Points on a hilly landscape, in no order, each with its height.
A ball rolls from a point to the lowest of its 2 nearest points, and stops where none of them is lower. Distance is the straight distance between rows; heights are no part of it.
soka h=83: [  9  15 -28  -4   2   6  24 -32  22  -1  19  33  12  15 -12  -5 -10  36
   3   3]
rof h=266: [-20  -7   0  12  20 -10 -27 -25 -21 -11 -33 -27   7 -24  30  26   8  -9
   3 -15]
vuv h=213: [-47  -7 -15  28  14 -78  -7 -50  25  35  -3  13 -21  21  33   8 -20   6
 -28  17]
fome h=406: [ 13 -16  13   4  -4 -13 -26  -7  -9 -24  19 -20   4 -15  22  21  38  31
   8 -13]
Ledep h=84: [ 35 -36  -3   3  -8 -22 -15 -26  36  -7  -4  -8  14 -39   9  -7 -19  23
   0   3]
muk h=304: [-10   8 -13   1  -4  21 -26   3 -12 -22  -1  -1  -2  -2   8 -16   2  24
   6  11]
Sopo h=200: [ -4   7 -36 -18   4  19 -23 -43  35 -35  51  23 -29  -7 -20  -8  -3  62
  13   2]
tigek h=426: [-11 -18 -20  27  26 -25  -7 -44  34  71 -14 -22   2   4  10 -14   1   0
  14  21]
bito h=391: [ 18   6   5  16  -3  -8  12  10  -6  17  14   0 -10  32  38 -23   8  24
   1   5]
lisu h=479: [  0  -8  34  14  28 -15   5   7 -11   7  -2 -26  24 -24   8  45  24 -21
  -6 -36]
kuz h=335: [-12  -4  22  51  40 -29 -12 -16  18  57 -31 -20  21   3  45  -4 -20 -21
  -8 -18]
ladif h=474: [ 18 -13 -59 -47  -7  33  42   0  20 -21  28  47 -30  20 -35  13  -6 -10
   1   8]
ketuk h=323: [ 15 -14   1  -3 -14 -52  24   2  33  29 -27  11  -4  21  28 -16  -4  16
 -21  38]
Pogu h=541: [ 13 -24  -8 -24 -28  24  30  56 -14   9  24  18 -11  32  17   1  39 -15
   0  26]
fof h=297: [ 35   7  23 -22 -14 -10  37  29   2  10  -8   2 -19  -1 -27 -24 -26   1
 -16  -1]
fesu h=569: [  3  -9 -32 -56 -11  53  45   0  -7  -2  26  40   0  13 -44  24   2 -41
  20   7]
nazor h=625: [ -8 -12 -11 -41 -25  37  26  38 -15   8  29  35  -2  33 -34  12  19 -39
   4  25]
likit h=156: [-26   8  11  -8   7   0 -15  36 -18 -15  -2  -2 -45   6 -50   8  -2  -8
 -27   8]
zamo h=349: [-18  -1   1   3 -11  -8  43  14 -27 -21 -44  -3   5  -3  65 -16   1   8
 -24   8]
gab h=377: [ -1  -8 -56 -25   6  34  30  -7  33 -19  46  35 -51  17 -26 -16   0  27
   1  13]
paneb h=229: [-38 -24 -14  19   9 -12 -14  10 -17 -24  -7   8  -5  -2  22  29  31  -2
 -27   5]
mifen h=127: [ 66  40 -28 -16 -14  21 -33 -46  33  -9  13   6   4  13 -25 -14 -50  12
  31 -16]
Gofer h=410: [-18   4   6  -1   9   4  16  29 -43  11 -18   2  -3  27  45  43  23 -50
 -15 -13]
gur h=595: [ 43  17   1 -27 -28  37 -12  23  20 -34  21   3 -26 -11 -60 -26 -40  -9
   1 -10]
banu h=562: [ 30   9  12 -18  -9  42   2  27  -3 -19  36  -4  -8  -3 -51  -4  -3 -13
  17 -17]
Gural h=190: [-13  15  21   5  21 -21   0  12 -28  17 -19 -27 -33   3 -32  21   2 -14
 -11 -13]
filov h=104: [-19  -2  23 -20  -1  11  32  40 -33   0  -3   0 -19  -8 -59   7  -6 -32
 -16   5]
Vuf h=163: [-16   9 -24  16  21 -19  -3 -54   9   8   5  17   0  11   1  16 -18  22
  -4  -8]
Rizom h=115: [-42 -19  -3  22  -4  -1  -4  32   1  18 -17  -2  13   8  18 -20  34   0
   0  42]
kuv h=177: [  0   6  13 -15   3  21  45  19  -2  12   8  18   0  -8 -72 -11 -37 -29
 -10  -1]
dofi h=154: [ 16   0 -30  -6  -2  -7 -20 -49  13 -21  34   2 -34 -11  20 -18 -19  67
   8  -1]
vetug h=299: [ 29  21  18  26  16  23 -36  16  -9  26  -5   2  10  26  13  -2 -17 -26
   2 -14]
duva h=195: [ 73  19  -6 -16 -21  18 -32  -9  19  -4  18 -19   0   4 -23  -4 -15  -6
  37 -19]
fono h=380: [ 13  -3  17  -2  13  17  28  26 -24  26  20  29   7  39  14  33   9 -44
 -14 -17]
tovo h=577: [ 11 -16 -12 -21 -34 -10   7  -9  31 -10  -1   2  40 -11  -9  -5  19  21
  24  25]
Darol h=438: [-46  21  -2  21  20 -21   8  -6 -37   0 -29  -1   2  26  51  32  32 -29
 -15 -17]
Duzo h=234: [ 11  29 -30 -11  -2  37 -41 -30   3 -37   8  14  -7   8  11 -10 -24  28
  28 -10]
dur h=279: [ -6   7 -45 -15   2  53 -16  -4  32 -45  53  31 -26   7 -30 -20   0  28
  18   8]
neri h=105: [ 24 -33  -6  28  15 -13 -30 -15  19  12   9   3  -3 -11  13  12 -14   6
 -15  -5]
puzag h=312: [-10 -15   3 -14  -7  80  25  36 -34 -40  29  16  -1 -19  -5 -18  -1 -36
   5 -12]
fodig h=619: [ 40  17   3  -7  -6   3   1  -2  23 -32   9  12  -5 -26 -49 -21 -48  18
  -3 -14]
gezak h=490: [ 28  -8  22  -3   8 -15  21  -1   3  13  17 -11  10  -6 -22  26  26  -1
   4 -17]
rero h=212: [-47 -14  16  20   1  19  13  48 -23   2 -12 -19  -6  -9  -4 -18  35 -27
 -11  14]
lok h=345: [-40  -1  21  42  43 -40 -39 -31  11  30 -46 -27  23 -19  69  19 -10 -26
  -7 -29]
Luve h=640: [ 39  10  21  -9 -26  18  23  10  23 -34  37  21  40 -28 -32 -23 -32  16
  -4 -15]
Pebu h=707: [ 15  20  -3 -36 -10  49  32  27  10 -41  60  46  -2  11 -36 -18 -19   9
  -2 -18]
miv h=384: [ 17 -18  14  -1  -5 -43   2  23  14  30 -51   7   6  19  51   8  -2 -22
 -25  18]
Rovev h=343: [ 28  22   2  -4  -4   1  32  17   5  -5  22  22 -21  22   4 -34 -27  26
 -14  -2]
Bev h=390: [ 21   5  31  -8  -9   0 -15  17 -26 -36  -5 -31   5 -35   1  14  20   9
   5 -24]
risik h=472: [-23  22  46  16  30  -9  25  18 -44  10 -15 -18  16  -5  12  36   6 -44
 -20 -44]
mok h=354: [-20  27  27 -26  -7  14  -1  17 -38 -28 -11  -8   8  -8 -33  18  19   1
   5 -11]
vusu h=246: [ 13  -2 -22   1  -2  12  38 -13  20  27  33   7  23  24  -8 -16  28  15
  30  17]
piti h=671: [ 14  22  16  -3  -2  56  18  28  -6 -35  41  31  26  -2 -14 -37 -37  11
   1 -18]
Bira h=245: [-17   9  20   8  13 -49   3 -20   9  22 -19 -18   0 -15 -29   8  -3  28
  -4   2]
Kubib h=272: [ -5  15   9  -2   0 -19 -26 -43   6   2 -16 -35   2 -28 -46   3  -4  27
  28  -5]
fura h=290: [ 13  20   6  -6  -8   7 -47 -15 -26 -24 -47 -12  21 -14  27  13 -10   0
  17  -8]
Pibif h=341: [ 27  22  18  -3  15  25   2   4 -24  29   2   7  37  27   3  33   2 -31
  14 -26]
fezet h=484: [-16 -35  10  13   3 -26  21   6  27  26  -4  11  54 -13 -14  21  21 -17
 -11  10]
Tane h=352: [ 21 -26   8   3  -9  65   4  22 -29 -32   8  -4  22 -31  20 -11   3 -51
  14 -19]
pel h=243: [-29 -14 -12   7   5 -34 -46 -23 -27 -13 -21 -17 -33  -1  43  29  28  10
 -11   5]
lakir h=393: [  5 -13  18  19   7 -23   3  15  -2  16 -52 -25  14 -20  72  -5   9 -23
 -12  -7]
Rofes h=388: [ 19   5  20 -35 -44  -9 -10  28  11   8 -24 -25  22   0 -40   2  29 -10
  31  23]
tivuv h=117: [ 27 -13   1  -2 -18 -39  -7 -40  11  -4   7 -13 -10 -21  34 -21 -18  55
   7   5]
Serez h=218: [  7  11  23  -2   8 -36   3   5   7  28 -45 -15 -10   2 -37   5 -25 -16
 -18   0]
bop h=324: [ -3   4  25  39  29  -5 -19   6  -1  25 -19 -24   0  -4   8 -20 -22 -20
 -10 -13]
Puler h=351: [-41 -10  22  42  31 -60 -24 -36  -1  11 -21 -27 -10 -22  51   1 -20   1
 -25 -25]
nibi h=134: [ 25 -25 -35  -2  15  21 -28 -17   9  -8   8  17   8   2   0  38   0 -10
   5  -4]
rav h=129: [ 24  40 -46  -7  -5  39 -43 -44  37   1  29  33   0  27 -10 -14 -34  23
  31   6]
Nogug h=634: [ 21   1 -24  -7 -34   4 -31 -18  50  -6  23  19  23  -3 -17 -23  -9  31
  13  27]
vovav h=181: [-12 -25 -17  -4  13  17  12   5  -8 -17   8  21  16  -3 -13  24   9 -15
 -14  -5]
lodig h=253: [-12  -5  -4   2 -11 -68  -6 -37  25  31 -11  12 -19  14  15   4  -8  39
 -20  30]
defe h=196: [-44 -11 -35  11   8 -18 -32 -18 -25 -27  -6 -28 -77  -2  52  -9  14  24
 -11  11]
febim h=254: [-46 -12  -3  13  -6 -30  32   8  -3   1 -22   1  16   8  57 -17  36  15
 -13  24]
berof h=432: [ 14   1  28 -46 -62  20  -6  37  -7 -18 -10  -9  49 -18 -35   4  19 -28
  24   7]
gozos h=219: [-39  29 -23   0  18  -1  -5 -20  -4 -11  -6  22  -7   6 -39   4 -30  20
  -9   2]
feli h=294: [-37  35   7 -14  -4   9 -20   9 -22 -10 -20  20  21  16 -39  19  -6   4
  -8  12]
mumal h=688: [ 23  20 -13  21 -12  22 -29 -26  49  23  28  23  42  12 -43 -12 -13   4
  20  14]
Takef h=187: [-41  16  -1  44  32 -42 -15 -38   8  28   6  -3  -2  19  13  19  -5   4
 -15  -6]
der h=398: [  1  -4  40 -12 -27 -12  21  43 -18 -13 -39  -3  35 -13  54   3  18  -1
 -19  11]
sed h=368: [ -1 -10 -28  13   8  -5  22 -13  14  55   4 -11 -10  26   0 -15  16  -8
  20  26]
sazig h=255: [ 68  28  26  -7 -19  26 -25  26  -4   1   3   4  19  20   3  -1 -12 -22
  19 -15]
zaru h=322: [ 24  -2  -4 -16  -6  41 -30  15 -29 -28 -18   1  10 -10  13  17  -3 -29
   5 -10]
salo h=238: [-52  -2 -23   4  -7  -6 -24 -14  -8 -17 -18 -11 -16 -11  -6 -26  10  38
   6  31]
filid h=325: [  9   5  -6 -12 -24 -12 -20  -5  19   8 -17 -32  -6 -14 -42 -21   9  13
  32  28]
riz h=367: [-23 -21   8  37  15 -34  -1   8  -9  -2  -1 -26 -46 -10  34 -22   2  13
 -30  -2]
dipa h=456: [  4 -26  -1  12  15 -17  -4 -20  38  41 -11 -17  31 -13 -16  11  24  -4
  17   7]
razu h=247: [ 29  -6  35 -34 -21  13  67  30  -4  22   5   6  13  -9 -39 -16 -30 -38
   6  -5]
Sivod h=522: [-21 -42  -3   0  -9 -20  13  -4  13  -4  -7  -4  41 -19  12  13  47  13
   5  22]
vor h=519: [ 25  -1  31 -17   0  21  34  22 -22  20  41 -14   5  -1 -43  18  22 -29
  18 -21]
Nis h=90: [-63  -2 -41  -3  12 -13   2 -14 -17 -24  -3  -9 -63  10  10 -23  15  34
  -8  22]
Fet h=458: [ 25  -9  -2 -11 -28   9  10  32   6  -4  32   8   4  24  24 -18  38  22
  15  17]
tubu h=357: [-32 -21   8  40  10 -64 -18 -32   7  15 -10 -15 -49 -21  35 -15 -36  23
 -36   1]
dib h=262: [-26  -3   6   1   6  44  20  37 -48 -25  -6 -18 -22 -20   4 -14   8 -27
  -8 -13]
nati h=459: [-33  26  -2  21  39  -3  13 -15 -36   3 -22  -5   1  11  10  26  -9 -27
  -9 -32]
mim h=379: [-15 -11  14  37  14 -24   0   0 -14  16 -29 -47 -26 -18  66 -19  22  -5
  -4  -7]

Call two points neighbours if one is among the 2 nearest of the other. Go from one point of each pair to the other, from neighbour to neighbour, staying as low as possible. Name the highest point that can't be avoided.
Ledep / Nis => pel
Rizom / Nis => Tane
filov / soka => berof
Ledep / soka => lakir
mifen / Nis => muk

Where does a ball stop that starts at each point below?
tovo => soka
ladif => Ledep
nazor => filov
Rofes => filov
